Each row is a point on a tangle of strands that fork and nearly touch. The rows are in no order.
Two points are linked if the straight distance between their rows is under 55.3. Some points are linked to none.
fule: [  4  10  -5   7  13  12 -26 -23   0  21 -17   1  -4 -18  -1 -25  -1  -8
   2   7   1]
nez: [-13  13 -21  23  -1 -11  -4  15   7   1 -29  13   8  -2  20 -11  -9 -22
 -14  22  -1]
das: [-20  -4  -7   7  14  -3 -19  25 -44  -4 -10  -7  12 -18  -2  -9   8   2
 -32 -13   3]
pakep: [ 40 -12   0   4 -29  11   0 -11  27 -33  37   9  25   7  15   2   3  11
   2   5   7]
Vipo: [  2 -11  24   3 -18  -6  -3 -10 -20   4   0  14   4   5   0 -15   1  18
  -5  18 -11]
seto: [ 10   3 -13  18  13  19 -11   9   8 -14 -15  14   9 -33  16 -15  -3  -3
 -10   6  -1]
Vanas: [-38  16   0   3  23  -3   7  36 -13  -5 -25  -6   1 -18  -5   9 -10 -25
 -24 -14   8]
Tun: [  2 -22   5   2   6  -3   1  25 -16 -21  -3   9  21 -16  -6  -2  24  24
  16 -26 -16]
repa: [  2   9 -11  28   8   1 -12  22 -15 -27   0  10  25 -33  12 -22   1   0
  -9  -5 -17]
zarop: [  7 -16 -20  34 -23 -34 -14   7 -20 -14  17   5  18  12  -3 -13  10   0
 -12  13 -16]
kif: [-17  30  21  22  27   8  -7   8  -2   7 -13  -3   2 -24 -11 -13  -9 -17
   6 -17  -5]
nitiv: [ 19  -2  18 -12  18  -2  17 -23   8 -12  33 -22 -13  26  18  23  -4  16
  10 -21  15]
dasof: [  5 -10 -40  -9 -10 -10  21  10  18 -24  26   4 -11   1 -13  14   2   0
  15  20  -7]
Bizo: [-14  -1  -3   5  29 -21  31  10 -11 -20  19  -2 -22  15 -19  34 -10  14
  30  -6 -13]
ritaz: [ 10 -30 -14 -11 -18  -6  -8   4  -7 -11 -11  -5  21 -11   1  14  24  11
 -24  -9  10]
lipo: [  8 -25  -1  17  -7 -21 -14  12 -40 -24  25  -8  36  -4  -6  -2   8  -1
 -29  -8  -3]
dul: [  4  20   3  -8 -13 -25   2 -20   4  13  11  -8  -3  19  11  -7   4 -23
  31   2 -13]
firu: [ 17 -40  11 -15 -10  -5   2  -4   6 -33  19   1  -7  -7  -7  44  10  55
  -9   0   3]
ranob: [ -3  -3  -4   5  16  31  23  16  13 -16   0  18   1  -5  -2  25 -32 -11
  -5   9  27]
Bonu: [  6  17  17  -4 -10 -23 -12 -23 -22  15  14 -17   8  15   9 -13 -15 -26
  19   8  -6]
Mizef: [ 14 -19  15 -27 -20  -6  14  -2   1 -27  21  -6   7  -2  -1  18  10  12
  -7  -2  10]
poku: [  5  25  34  10   3  35   3  -2   4   0  24   7  23   5   6 -20 -40 -16
   6   0  -2]
mot: [  4  11  10 -13  10  26  -1 -13  23  30 -23  -5 -13  12   7  -1  11  -6
  20 -16  10]
Bepon: [  6 -17 -15  38  -5 -36 -17   2 -30 -20  15 -11  25   3   5  -3   2 -16
 -25  -1  -4]
megu: [ 15 -34   6 -15 -24  -3  12  11   9 -29  18   7  11  -2  -3  39  -3  21
 -16   6  14]
Fofa: [ -6  18   9 -19   3  30  20  10  35  20  -4   6 -23  14 -13  17 -20  13
  33   2   7]
mup: [ -7  -7   2 -31 -25 -15  27  10  16 -22  22  -2  -7   2   5  14   4  13
  31  11 -19]
Fatu: [ 15   6 -11  32  33   2  18  -6  15   2   3   5 -23  16  -7  16  -3  -6
  32 -12   0]
vitir: [ 11   2 -17  11  -8  -7   1 -13  11  14 -11  14 -10  17   6  -9   7  -6
   6  22  -5]
ved: [ -4  11  -8  -1   3   7  20  14  12 -19  15  14  -1 -14 -12  -6 -18 -19
   2   4  -3]
gaz: [  3   8  33   2   9  16   9  -9   1  21  -6  14 -10  10   2 -11 -21  14
  11   5   4]
Ton: [-11 -27   3   3 -18  24   6   5   0   3 -42  15  11   8   1  15  20  16
 -24   2   4]
kom: [  4 -22 -30 -10 -13  23   3   6  11 -13  -9  13  -4 -24   2   7  -2  -1
 -12   8  17]
mida: [  8 -27  -2   7 -20   1   6  -3   9   2 -30  19   1  14   7  19  32  39
  16   5 -13]
tuder: [ -7   9   8  -4  21   2 -32   0 -38   2  13 -10   2 -44 -19 -29   3  -1
  -7 -14 -12]
Sut: [ 16 -11 -28  29  25 -15 -15  -3 -34  -7  14  -7   5 -11  -7 -16  19  10
   4 -19 -10]
folog: [-13  15  10 -25   0  21  29  12  31  25  -7  -3 -22  34  -8  31 -26  -1
  15   6  22]
nolap: [-15   8   1  -3   2  17  30  25  19 -17   0  19   5 -19 -12  15 -29 -15
  12  14  -1]
repuf: [-15  17   1   8  14   6 -11   0   0  11  22 -10 -18 -28 -45 -26 -12 -18
  -7  -5   4]
mekul: [  3 -25  16  -9 -36   4  -5   2   5   7 -30  11  15  16   9  36  22  22
 -22   3  10]
Mokur: [-17  14  -9  -1  17  13   8  24   6 -10 -25   5   3 -22   3  14 -13 -30
 -22 -12  13]
sutam: [ 14  19  -3 -25  -1  20 -12 -17  28  41  -9 -22   0  21   6  -9  -6 -16
  16 -20  17]
mik: [ 24 -10 -32  -8   5 -12  11  -8  11 -17  32  -3  -9  -9  -9  -4  20  -4
  22  -4 -10]
dabug: [-19  10 -34   7  18 -12   4   3   6   8  -3  -8 -25   1 -31  10   4 -34
  -3 -11   5]
fuvas: [ -7  13 -11  -4 -14  -7   3  17   1 -20   8   8   6 -13   2 -19  -4 -22
  -8   7 -16]
zused: [  1 -22  10 -18 -43 -10  -7  -5   1   3  -9   4  11  10   1   9  23  15
 -21   6   2]
nafot: [  5   7 -18  -3  26  -2   2  -3   6   0  29  -8 -27 -17 -42 -15  -1  -4
  11 -10  -2]
nemap: [ -2   9 -41  -3 -11 -32  -1   0   2  -4   9  -3  -5  -4  -7  -4   6 -44
  -9   8  -3]
Ludiz: [-24  33   7  16  26  11 -29  16 -15  10 -24  -7   4 -35   2 -14  -4 -16
 -15  -4  -6]
tus: [ 18 -13  22   4   6   9   8 -20  11   8  -3  -5  -7  43  19  25  -8  29
 -15 -10  29]
sefa: [  7  20   5 -18 -12 -11  14 -16  22   8  14 -12  -7  29  20  -6   5  -4
  38  -5 -10]
roba: [-19  18  24   8  18   3  -9 -17 -11  41 -27 -11  -3  16 -10   6  -6 -25
  15 -10   4]
kapur: [ 17 -22 -12  33 -12 -27  -5  -8 -11  -9  13  13  -1  14   0  -4  -1  10
 -12  19  -6]
saluv: [  2  21   5 -10  12  25  12  -4  32  25 -11   1 -22  20  -7  -2  -3   4
  28  -4   6]
mubun: [  2  -2   0  -1 -31 -20  -6 -13  -2  11 -10   7  16  20  22  -1 -10 -21
 -27  21  16]
Muk: [ 17   4  23 -10  28   4  16 -14  15 -20  32 -18  -8  20  18  12  -1  20
  35 -33   0]
Kuvil: [ -7 -32 -25  -3 -10  16  18  -6  -1   5 -23  -1 -19  29 -14  37  15  21
 -29  21   4]
reni: [-22  26 -32  26  10 -10 -15  34   4  -5 -37  -1  10 -10  26 -11   4  -3
 -17   9 -12]
kosim: [  2  -7  21 -47 -22  -3  31   1   9 -29  28 -11   3  -3   5   2   8  13
  12   0  -8]
dus: [-14   3  24 -33 -21   3   2   5 -14   2  -7   4  17 -23   6 -16  -2 -13
 -14   5  -5]
dilok: [  5 -10 -21  18  -1  -8  -7  -9   3  19 -23  10 -20  14   2 -14  28   9
  18  18 -17]
Pena: [-12  14 -22  24   4  -8 -27  30 -16 -10 -24  -1  24 -36  29 -23  15   2
 -17   3 -19]
Dum: [ 16  -7  -7  19  30 -10  19 -17  18  -1 -13   1 -24  35   4  27   3  12
  28 -11   1]
vadep: [ -7  -2  16 -11   9  28  31   0  23  21  -8   4 -20  44   3  28 -32  13
   1  11  22]
vulek: [ -1  23  30   5   6  33  -6   4  15  18   4   7  13  -9   5 -18 -34 -19
  -3  -1  10]
lomup: [ -2 -13 -19 -29 -17 -15  26  20  15 -30  20 -10   0  -9 -13  23   9   9
  24  11 -14]
Dapi: [ -9 -19   4  -2 -17   1 -12  14 -26   2  -2  17  10 -19   1 -30  -1  15
 -22  18  -7]
Tolo: [-10  10  11 -19 -24 -12  -6 -20 -13  30 -10  -7   0  13   0  -6 -10 -25
 -18  16  12]
bapef: [ 11   0  -3  19  -6 -15  -6 -20 -10   2  -1  -3   9  21  10   6 -14 -29
 -35  12  21]
tume: [-13  16  -8 -30  -9  -1   1  -8   8  20  -8  -7 -14  -4 -19 -12  24  -6
  13  -2  -3]
dem: [ 12  -9  23 -18  -4   6  16  -7  22 -28  22  -9  -4   9  26  16  12  34
  33 -15  -5]
perid: [ -4 -29   9   3 -23 -14 -25  14 -40  -1  -3   8  14 -10  -3 -11  18  34
 -24  -7  -6]
foned: [ 36 -14  -5  38 -16 -13   0  -7  10 -20   8  16   9  12   7  -1   4  12
   3  15 -13]
seg: [  2  22 -20  17  23 -15  -3  -6   8   9  10  -9  -9  -4 -15   3 -10 -43
  -2 -20   5]
Duru: [ 14   8 -15  13   7  19 -11 -13   4   2   0  14  -2 -28   4 -22  -6   1
  -3  10   1]
paf: [ 33  -6  27   8  11   7  -2 -26   5   5  17  -8   0  35  29  14  -6  22
   0 -18  16]
sel: [-21   5 -13  -6  -4  -9 -12  14 -29  14   8  -7  -6 -15 -18 -36  17   5
  15  -5 -20]
neluv: [ 14  16   6 -23  -5  21 -11 -17  11  30   7 -17   3  16   6 -10 -22 -14
 -10  -6  25]
Sipin: [  2   6  39 -21  -5   3  14 -17   7   5  16   2  -7  21  12  -4 -12  22
  11   1   2]
topa: [-22  13  -9 -25 -10 -15   1  11   1  22 -10   5 -14 -13 -17 -19  17  -4
  20   1 -22]
teke: [-19 -15  18 -35   8   8  25  -4   4  -9  -3 -15 -25  17  -2  47   1  41
   0  -4  11]
ril: [ 14   1  20  -9 -13 -16   8 -11  22 -12  14 -10   1  21  26  12  13  19
  34 -12 -11]
kufub: [  4 -14   7  -4 -15 -19  18   2  19 -10 -11   8  -2  17  16  19  22  23
  30   0 -18]
muzu: [  5 -30  -3  -1 -15 -18 -13  13 -23 -16   9   4  27 -12  -7   7  22  18
 -27 -13  -6]
Zuluf: [ -9   4 -26  -2 -13 -24   2   7 -12 -16   9   0   1  -7  -5  -9  15 -23
   3   5 -17]
sos: [  0 -22 -13  25   5  -4 -16  13 -18   2 -21   8  13 -16   4 -12  31  21
  16 -13 -23]
pusof: [-13  21   5  10  24  16 -37 -24 -12  36 -27 -17  -7 -18  -4 -16   1 -18
   0  12   2]
zopo: [ -5   0   7  -6   8   0 -24  -9 -34  14   5 -14  -7 -18 -14 -30  13  13
  16  -4 -20]
vani: [ -1  14  24  -5 -21 -19 -11 -25 -26   7  16  -9  13  13   1 -30 -16 -22
   4  27 -15]
libes: [-12  21  24   3  14  32   5   1   7  27 -14  18  -7   3  -7 -13 -30  -9
  -4   1  13]
gapa: [ -5  19  11   7  29  35 -18 -13  12  25   1 -17  -9 -20 -24 -12 -23 -16
 -22 -12  28]
vife: [ 15 -15   0 -23   4  15  10  -2  21 -16  -3  -3  -3  -9  12  31  14  35
  30 -10   8]
Bave: [ -9   6  15  -3 -11   1  -5   0 -18 -15   7  -4  18 -21  -1 -28  -7 -11
  -1   4 -21]
Mez: [ 12   2 -18 -17  14   2   5   4   3 -16  35  -3 -13 -26 -25  -7  13  -7
  18 -12 -14]
teka: [-20  13 -46   7   9 -18  -2  19   7   2  -3   1 -19  -8 -21  -3   5 -22
 -15   5  -2]
mageb: [  9  -8 -14  34  -6 -21   8  -1  -2 -16   0  14   8  20  12  20 -20 -20
 -30   4  20]
Dage: [-10  10   2 -35 -10  -1  10  -1  -9   2   5  -3  -1 -12 -11  -6   6 -15
 -13  -4   6]
vekol: [ -9  15  10 -23 -16  15 -14 -25   2  36  -9 -12   1  24  -3  -3 -11 -24
 -24   5  23]
mebed: [  7  -5  24 -15   5  24  17  -7  21  14 -10  -4  -2  50  28  18 -25  29
   4  -7  23]
lur: [ 40  -6   0  19 -21  -5  -4 -15  21 -14  19  11  19   4  20  -7   1  -2
   9  12  -2]
bupi: [  6  17  -9  30  35  -3   2 -10  14   9   0  -1 -14   5 -11   6 -11 -26
  22 -15   5]
desuv: [  1  -2 -10  36  -6 -19  -3   3   1   7 -27  19   3  19  16  -9  -4 -14
   1  24  -5]
Marer: [  2  -7  51 -19 -12 -10   2 -10 -19   1  14   0   3   8   7 -14   0  24
   9   4 -10]
buzu: [-10   5 -12  -1  19   9  10   2   6   0 -12   8  -5   3  -1  21 -12 -21
 -24   1  22]
dofen: [-11  14  10  -4  16  15 -44  -8 -32  15 -14 -23   7 -38  -3 -18  -6 -17
  -7   3  -5]
Nati: [ 15 -34  -8  -8  15  17  10   1  12 -29   8  -1  -5  -9  -7  32  13  49
  11  -2   5]
Vima: [  3 -20 -15  25  -7  -3 -10   1   3  11 -31  13   0   4  12  -3  38  18
  17   4 -13]
soru: [-20  22  13  12  21  14 -20   5   4  15  11 -15 -15 -34 -34 -11 -26 -21
 -34  -9  14]
Vefam: [-33   9   0   5  18 -10  -3  26 -37   0 -22  -8  15 -15   8   0   4 -16
 -32 -18   0]
miza: [-28  -6  -6   9   1   3 -19  25 -32  -1 -15   4   6 -26  -1 -26   1  14
 -33   8  -4]

A fork is a point with three links. Follow the links from the first point to the second and name the forks in between, in order.
vitir, Mez: Vima ril dem
Vefam, vulek: Dapi
Tun, dofen: Vima
poku, zarop: Dapi muzu
Bave, bupi: fuvas
mebed, desuv: dem ril Vima
vife, saluv: dem

Follow the links from the first point to the second, and from the first to the third. Name the last point that the two ways share.
Tolo, dul, mida: ril
gaz, ranob, foned: Dapi
mebed, nez, Nati: dem
Tun, nez, Nati: Vima
kif, Vima, dabug: dofen

A fork is a point with three links, a tip a point with one. Leave the first point through the second and follow the links. Name the first fork or tip that comes.
mot, saluv: dem
zopo, sel: fuvas
mup, lomup: gapa
sutam, neluv: mageb
lur, foned: muzu
Vipo, Marer: poku
vitir, desuv: dofen
nemap, teka: Dum
pusof, fule: Vima
lipo, Bepon: pakep

Name the points in between on the shortest way along the links from the first point to the second, in order.
pakep, gaz: lur foned kapur zarop Bepon lipo muzu perid Dapi Vipo Marer Sipin
mup, vitir: kosim Mizef megu firu Nati vife dem ril kufub mida Vima dilok
Tolo, sefa: vekol neluv sutam mot saluv Fofa folog vadep mebed tus paf nitiv Muk dem ril
sel, Fatu: topa tume Dage dus Bave fuvas Zuluf nemap teka dabug seg bupi
